A landscape with many valleys, sampled at points; each row gives a point and its height.
From any point a ball rolls to the lowest of the 2 points nearest to it. It stops when none of these is lower. Distance is the straight distance between rows; heights are no part of it.
j_417 height 269: [152  97 117  87 162 190  93 142 145 132 184 128 150  72 159 133 157 175
 165 119  81 123  83 148 120]
j_465 height 123: [142 144 140 161 119 109 121 117 113 117  97 157 130  78 125 151 137 144
 123 105 109 169  94 174 166]
j_288 height 606: [ 75 124  89  93 147 112 123 168 113 113 121 139 114 141 104 109 102 142
 162 158 143 153 157 126 105]
j_636 height 543: [131 130 106 102 131 192 104 146 136 132 170  88 197 140 138 149  90 148
 162 106 180  74 121 119  44]
j_873 height 25: [189  68  98 234 140 148  96  93 171 152 108 135 138 108 124 170 122  62
 164 156 116 103 128 160  91]
j_948 height 587: [120 130 126 102 151 105  63 167 134 140  69 176  82  91 140  75 121 136
 180 147 105 104 105 141 126]
j_254 height 584: [ 93 111  99 123 111 124 143 158 131 116 150 103 127 131 121  91  87 143
 121 159 125 156 159 155 100]
j_611 height 396: [ 76 139 134  52 167 103 151 119 155 176 135 126 116 156 194 141 154 132
 123 111 119 124 124 110 156]
j_346 height 599: [132 110 102 110 181 185 110 130 150 128 114 159  82 154  97 145 104 190
 128 158 135 155 101 110  99]
j_970 height 168: [133 139 128 160 128 109 134  97 117  52 124 138 177 164  91 113 128 103
 161  98 159 126  87 105 115]
j_936 height 574: [116 122 137 149 155  94  75 157 137 131  85 162 105 108 120  71 109 108
 130 141 109 135 130 143 144]
j_462 height 246: [131 139 162  78 112 172 173 123 179 150 155 118 153  94 193 166 168 141
 140 144  81 121  69 140  90]
j_166 height 340: [ 82 130 111  85 154  93 124 142 118 167 106 133 144 134 176 109 158 117
 125 121 144 110 137 139 134]
j_704 height 635: [154 134 131  99 129 104 136 127  62 120 175 161 129 165 106 180 118 157
 160 113 142 157 151  87 162]
j_890 height 55: [190  83  67 226 139 157 130  79 165 118 154 108 174 102 118 163 107  77
 146 143 156  68 153 170  79]
j_843 height 77: [159  90 105 116 119 155 190  87 160 108 114 128 149 110 101 145  98 154
 173 151 135 102 107 151 101]
j_82 height 286: [140 136 144 104  94 138 180 150 137 145 143  79 159 101 178 168 174 133
 150 102  84 143  97 127 108]
j_986 height 652: [131 119 121 122 160 137 105 147 131 190  55 109 137 134 139 142 155 159
 137  89 134 105  93 112 116]
j_163 height 339: [117 172 157  86 139  76 109  93 111 148 115 158  67  90 148 157 121 148
 118 158  83 158 106 167 201]
j_372 height 510: [ 82 141 131 110 106 147 130 135 125 122 129 103 194 153 149 147 127 123
 148 121 178  84 112 125  54]
j_682 height 291: [128 168 118  98 167  93 126 112  98 127  37 129 137 106 115 142 181 123
 134 124 190 124 112 132 130]
j_905 height 576: [118 106  93  59 166 193  99 121 148 163 155 123 155 118 130 134 104 159
 169 133 162  95 114 128  60]
j_904 height 204: [152 155 145 192  59 142 150 117 144 141 144  82 132 131 127 170 141 119
  52  91 129 159 153 130  96]
j_823 height 696: [130 140 107  87 115 130 122 157  77 123 188 114 137 179 140 151 106 176
 150 133 130 188 189 120 157]
j_308 height 442: [151 137 145 197 101 112 118 125 168  83 168 119 139 128 148 121 157  71
  73 118 144 130 122 103 103]
j_838 height 350: [205 142 154 124 138 179 180 130 165 146 175  51 132 109  88 118 151 136
  66 119  97 126 109 119 131]
j_820 height 480: [199 142 133 164 175 113 142 121 146 123 188 159 101 133 107 144 121 117
  74  97 109 145 104  63 101]
j_98 height 416: [190 116 131 129 164 132 194 117 139 146 161  80 107 101 106 120 133 128
  70 137 102 152 146 115 152]
j_492 height 645: [135 129  88 111 169  99 123 152 100 169  87 115 102  72 126 125 164 124
 125 117 111 142 158 169 144]
j_674 height 219: [120 135 150  95 134 120 128 109 146 119 125 144  98  86 144 141 150 158
 121 144 101 175  85 178 207]
j_365 height 364: [147  81 104 105 166 110 170 116 119 116 136 133  54 164  97 130  84 148
 116 132 152 112 149  81 156]
j_484 height 20: [107 166 161 144  75  90 124 143  96 117 139 105 149 146 165 136 126 131
 125 130  97 175 133 133 202]
j_734 height 459: [119 144 159  78 147 120 178 111 148 159 178 134 115 129 163 160 128 125
 104 117 105 145 111  87 148]
j_940 height 277: [102 108 135 202 137 128  54 120 127 107 112 130 165 153 129  49 154  79
 154 123 108  70 154 151 154]
j_380 height 605: [152 153 141 172 116  96  84 159 106 200  46 162  53 112 129  98 126  96
 130 163  99 124 163 117 150]
j_79 height 656: [125 102  85 136 160 128 104 159 127 155  61 118  97  92 117 126 145 156
 146 107 111 142 116 154 134]
j_56 height 89: [166  77  59 219 155 130 132 126 162  83 157  96 181 145 113 119 104  98
 156 122 152  63 130 135  89]
j_338 height 274: [ 97 201 159 136  70 108 159 164 135  60 148  89 119 142 179 177 125 117
 103 146 145 165 128 107 145]
j_445 height 478: [180 147 163 123 159 130 182 128 144 135 184 111 102 127 102 128  99 127
  86 180  74 151 138  77 148]
j_816 height 548: [111  86 109 141 131 134 161 123  99 129 107 181 117 140 147 188 132 162
 143 134 111 131 123 134 160]
j_75 height 266: [166 166 153 138  90 159 186 120 144 150 172  63 121 120 128 162 130 144
  61 106 114 148 113 118 115]
j_112 height 558: [113 164 115  79 110 128 167 153 137 115 196  84  94 117 128 125  95 161
  97 173 116 164 156 135  96]
j_825 height 611: [181 120 113 130 178 157 140 142  95 146  81 158  92  93 116 162 144 149
 162 168  92 141 123 113  92]
j_387 height 289: [ 66 123 129 178 129 108  88 134 116 114 123 131 157 142 141  66 168  82
 102 108 124  91 157 134 150]
j_293 height 101: [107 166 135 134  41 144  83 135 134  75 169  98 122 135 100 110 118 120
  95  49 144 149 109 154 125]
j_899 height 173: [141 131 145 194  76 147 115 141 137 148 152 112 143 139 131 144 108 135
  95  86 111 153 117 122 101]
j_377 height 148: [120 182 156 132  77 106 132 152 120 107 182  81 103 117 157 163 111 128
 100 143 101 172 130 125 176]
j_576 height 294: [107  99 109  85 139 151  83 156 156 173 166  91 159  81 160 106 123 151
 156  99 102 114 106 164 117]
j_923 height 391: [ 98 130 151  81 105 112 102  98  85 128  76 181 121 108 105  76 144 101
 158 139 147  87 161 155 154]
j_584 height 453: [113 130 162  88 142 129 152 105 113 218 104 131  58 129 127 170 123 140
 103 130 129 110 150  96 181]
j_116 height 583: [145 116 157 116 140  93 157 122 112 175  85 149  66 133 136 154 143 103
 122 138 138 116 140  75 205]
j_315 height 243: [144 140 112 111 140 140 103 167 119 115 173 111 129  75 161 131 173 160
 138 124  78 173 108 152 128]
j_839 height 306: [161  71  88 111 151 147 172 138 146 134 130 106 105 152 104 108  97 163
 132 143 141 126 158 107 121]
j_692 height 452: [132 117 156 212 109 125  67 120 152 113 164 152 186 155 148 121 146  77
  90 117 144 105 132 127  95]
j_927 height 367: [100 151 158 147  75  92 174 149 149  76 170 115 139 133 188 160 149 103
  98 115 120 143  86  95 133]
j_745 height 513: [102 137 106  79 145 117 174 109 161 136 184 124  80 162 120 133  66 171
 113 156 134 156 142 109 122]
j_531 height 250: [134 125 145 220 110 145  82  54 147  72 138 135 180 154  72  87 109  60
 129 124 164  71 119 130  99]
j_61 height 609: [ 93  92  77  66 173 158 149 132 152 156 111 129 132 135 135 155 128 164
 167 145 158 116 129 119  84]
j_464 height 175: [119 107  94 111 185  97 135 114 123 101  72 115 106 128  89 117 171 100
 127 112 194 125 118 113 149]
j_550 height 573: [138 108 112 117 154 154  97 110 132 138 101 152  99 109  73 128  84 169
 144 100 146 129 101 125  81]
j_551 height 298: [116  87 134  90  91  96 183 104 120 137  90 129 124 109 103 105 105  80
 147 144 145 100 179 146 131]
j_696 height 124: [166  94  96 193 116 140 114 143 128  73 154 128 171 148 102  95  94 128
 161 137 140 110 136 133  89]
j_216 height 265: [ 73 137 152 198 126 159  46 120 124 128  78 154 179 151 140  69 139  97
 151 146 123  43 130 170 140]
j_159 height 162: [126 104  86 182 107 118 112 142  95  81 151 131 147 173  76 102 119 138
 138  94 124 134 174 135 120]
j_854 height 647: [ 86 143  91  66 121 122 112 145 113  96 162 138 130 180 133 117 110 169
 184 140 141 182 161 137 129]
j_122 height 588: [148 123 146 161 153  96 115 144 132 171  87 177  87  99 124 104 112  88
 116 172  97 124 155 103 104]
j_424 height 457: [187 159 158 160 119  99 119 116 157 103 192 134 119 110 139 136 137  86
  68  94 113 145 107  77  80]
j_525 height 221: [133 140 112 136 112 132  98 181 148  79 160  89 139  91 152 112 142 108
 135 119 118 159 101 142  96]
j_945 height 582: [142 102 108 145 128 106 146 117  68 124 136 168 110 146 117 170 121 141
 137 105 132 135 157 125 153]
j_782 height 346: [104 108 125  88 109 120 132  83  99 118 102 139 135 122  79  75 120  98
 145 119 178 104 178 160 133]
j_379 height 725: [111 168 101  78 170  98 163 140 115 165  68 141  84 141 145 159 143 165
 164 177 133 140 154 118 137]
j_900 height 636: [120  88 101 108 174 161 124 149 165 170  74  77 142 107 127 141 125 137
 179 135 141  99 104 114  92]
j_80 height 227: [163  99  92  83 148 166 158 133 181 112 177 100 129 173 115  78  95 202
 140 173 152 129 138 123 108]
j_783 height 184: [ 80 161 178 133  87 122  77 132 104  95 151 162 165 170 143 115 153 123
 107  71 138 143 110 138 181]
j_454 height 191: [121 149 104 126  98 128 109 171 133  50 184 100 161 142 136  99 120 129
 137 105 155 145 119 110  81]
j_99 height 482: [ 83 179 150 122 102 115 132 124 110 118  85 138 187 134 134 134 135 111
 141 125 155 110 122 150  66]
j_643 height 521: [103 106 137 124 116 127 141 107 116 131  76 152  76 131  78 115 102 130
 120 147 161 147 134 144 181]
j_364 height 322: [ 66  98 109  80 139 138 105 157 148 148 135 132 155 119 178  92 154 146
 147 114 133 101 114 159 147]
j_506 height 245: [155  81 118 129  86 125 187 104  96 133  94 147 123 124  75 127  98  91
 165 153 123 114 159 128 137]
j_320 height 505: [146 156 164  51 163 139 163 116 149 162 196 114  95 143 120 143 120 150
 106 154  70 161 132 101 144]
j_396 height 373: [143 116 171  95 118 149 150  98 103 198 111 131 111 108 116 136 128 130
  86 147 118 133 175 137 167]
j_258 height 441: [109 171 156 120 125 100 108 124  97 171 110 135 103 124 149 166 110 173
 119 174  80 145 142 167 203]
j_617 height 224: [116 117 129 201 133 118 126  82 144  52 130 163 174 161  93 112 121  61
 157 107 163  66 101  98  96]
j_541 height 557: [104 112 135 116 113 146 103 116 139 169  86 133  86 124  79 100  81 140
 119 119 136 145 123 141 124]
j_434 height 139: [119 139 147 122  92 147 114 124 150 111 165 120 135 128 127 138 130 148
 101  51 136 149  81 138 114]
j_332 height 410: [118 194 148  90 124 107 148 119 106 140  76 112 169 124 126 153 154 124
 138 140 168 145 125 127 107]
j_333 height 598: [162 105 113 159 168 119 133 136 115 131 102 177  83  70 126 137 137 112
 116 181  98 145 126 118 113]
j_411 height 323: [152 178 141  99  68 159 181 130 141 138 166  61 113  92 147 175 146 134
 110  90  98 137 136 129  87]
j_312 height 307: [107  97 121 145 138 116 119 142 104 151  88 126 155 125 145 113 171  95
 106 108 147  89 151 138 145]
j_376 height 456: [ 82 109 142 144 105 117 130  99  92  99  67 164  98 145  89  90 142 103
 144 151 126 103 154 145 192]
j_994 height 73: [149 111 103 118 163  98 142 112 142  79 124 135 114 144  88 112 123 109
 129 103 177 138  92  93 119]
j_487 height 132: [ 95 164 117 182  65 131  88 127  89  67 160 110 146 164  99 104 130 119
 102  73 122 146 150 146 133]
j_688 height 333: [147 104 141 152 127 126 138 126  93 174 113 125 146 114 138 133 158 120
  73 129 129 140 163 136 170]
j_35 height 130: [ 80 184 183 146  59 105  97 145 110 113 125 127 159 149 185 108 158 125
  92 107 119 135 110 162 199]
j_241 height 117: [150 113  92  97 138 165 117 169 150  86 184  92 152 159 126 103 110 180
 159 117 150 138 107 112  93]
j_680 height 646: [165 160 134  86 182 119 150 140  80 156  77 150  83 108 115 170 159 129
 139 184 116 139 144 104 132]
j_473 height 180: [197  77 111 139 127 139 180  97 127 126  97 140 154 103  80 140  97 112
 174 127 146  89 149 112  98]
j_728 height 448: [108 121 133  84 164 125 161 112 132 144 131 142  91 171 127 141  91 152
 107 176 153 145 136  82 147]
j_812 height 629: [148 146 105 142 159  83 106 164 100 202  60 115  70 101 150 110 153 130
 103 140  93 131 162 142 169]
j_413 height 252: [ 92 124 170 170 128 145  47 120 130 117  91 189 156 146 157  98 114 110
 138 125 140  69  81 133 126]
j_907 height 415: [143 156 156 153  63 120 154 143 144  69 187 110 145 171 158 129 118  91
  69 104 157 122 115  79 116]
j_813 height 226: [ 82 143 170 124 128 122  67 128 125 105 117 177 160 156 140  95 130 121
 148  90 134 126  88 123 140]
j_964 height 186: [161 106 149  82 118 180 177  84 162 146 151 121 150  97 125 159 138 155
 154 137 106 132  89 143 101]
j_775 height 506: [111 130 152 133 120 118 129 144  93 145 103 184 142 135 173 134 123 158
 142 160  92 143 132 154 176]
j_867 height 458: [109 111 145 246 136 131  63  97 151 108 123 152 174 156 152 117 176  69
 129 133 117  92 135 157 119]

Call two points neighbours if one is among the 2 nearest of the other. Go from one point of each pair to the other, from neighbour to neighbour, staying as low as possible. Name the highest point that can't be avoided.
j_293 / j_873 -> j_159
j_241 / j_994 -> j_692
j_465 / j_873 -> j_823
j_484 / j_241 -> j_166
j_843 / j_873 -> j_411

For each start below, name the point where the ball stops.
j_288 -> j_241
j_986 -> j_994
j_945 -> j_465
j_364 -> j_241
j_387 -> j_484
j_867 -> j_484
j_643 -> j_843

Write out the way that a ball takes from each point below.
j_854 -> j_288 j_254 j_112 j_745 j_728 j_365 j_839 j_80 j_241
j_823 -> j_704 j_945 j_816 j_775 j_258 j_163 j_674 j_465
j_550 -> j_541 j_643 j_376 j_923 j_782 j_551 j_506 j_473 j_843
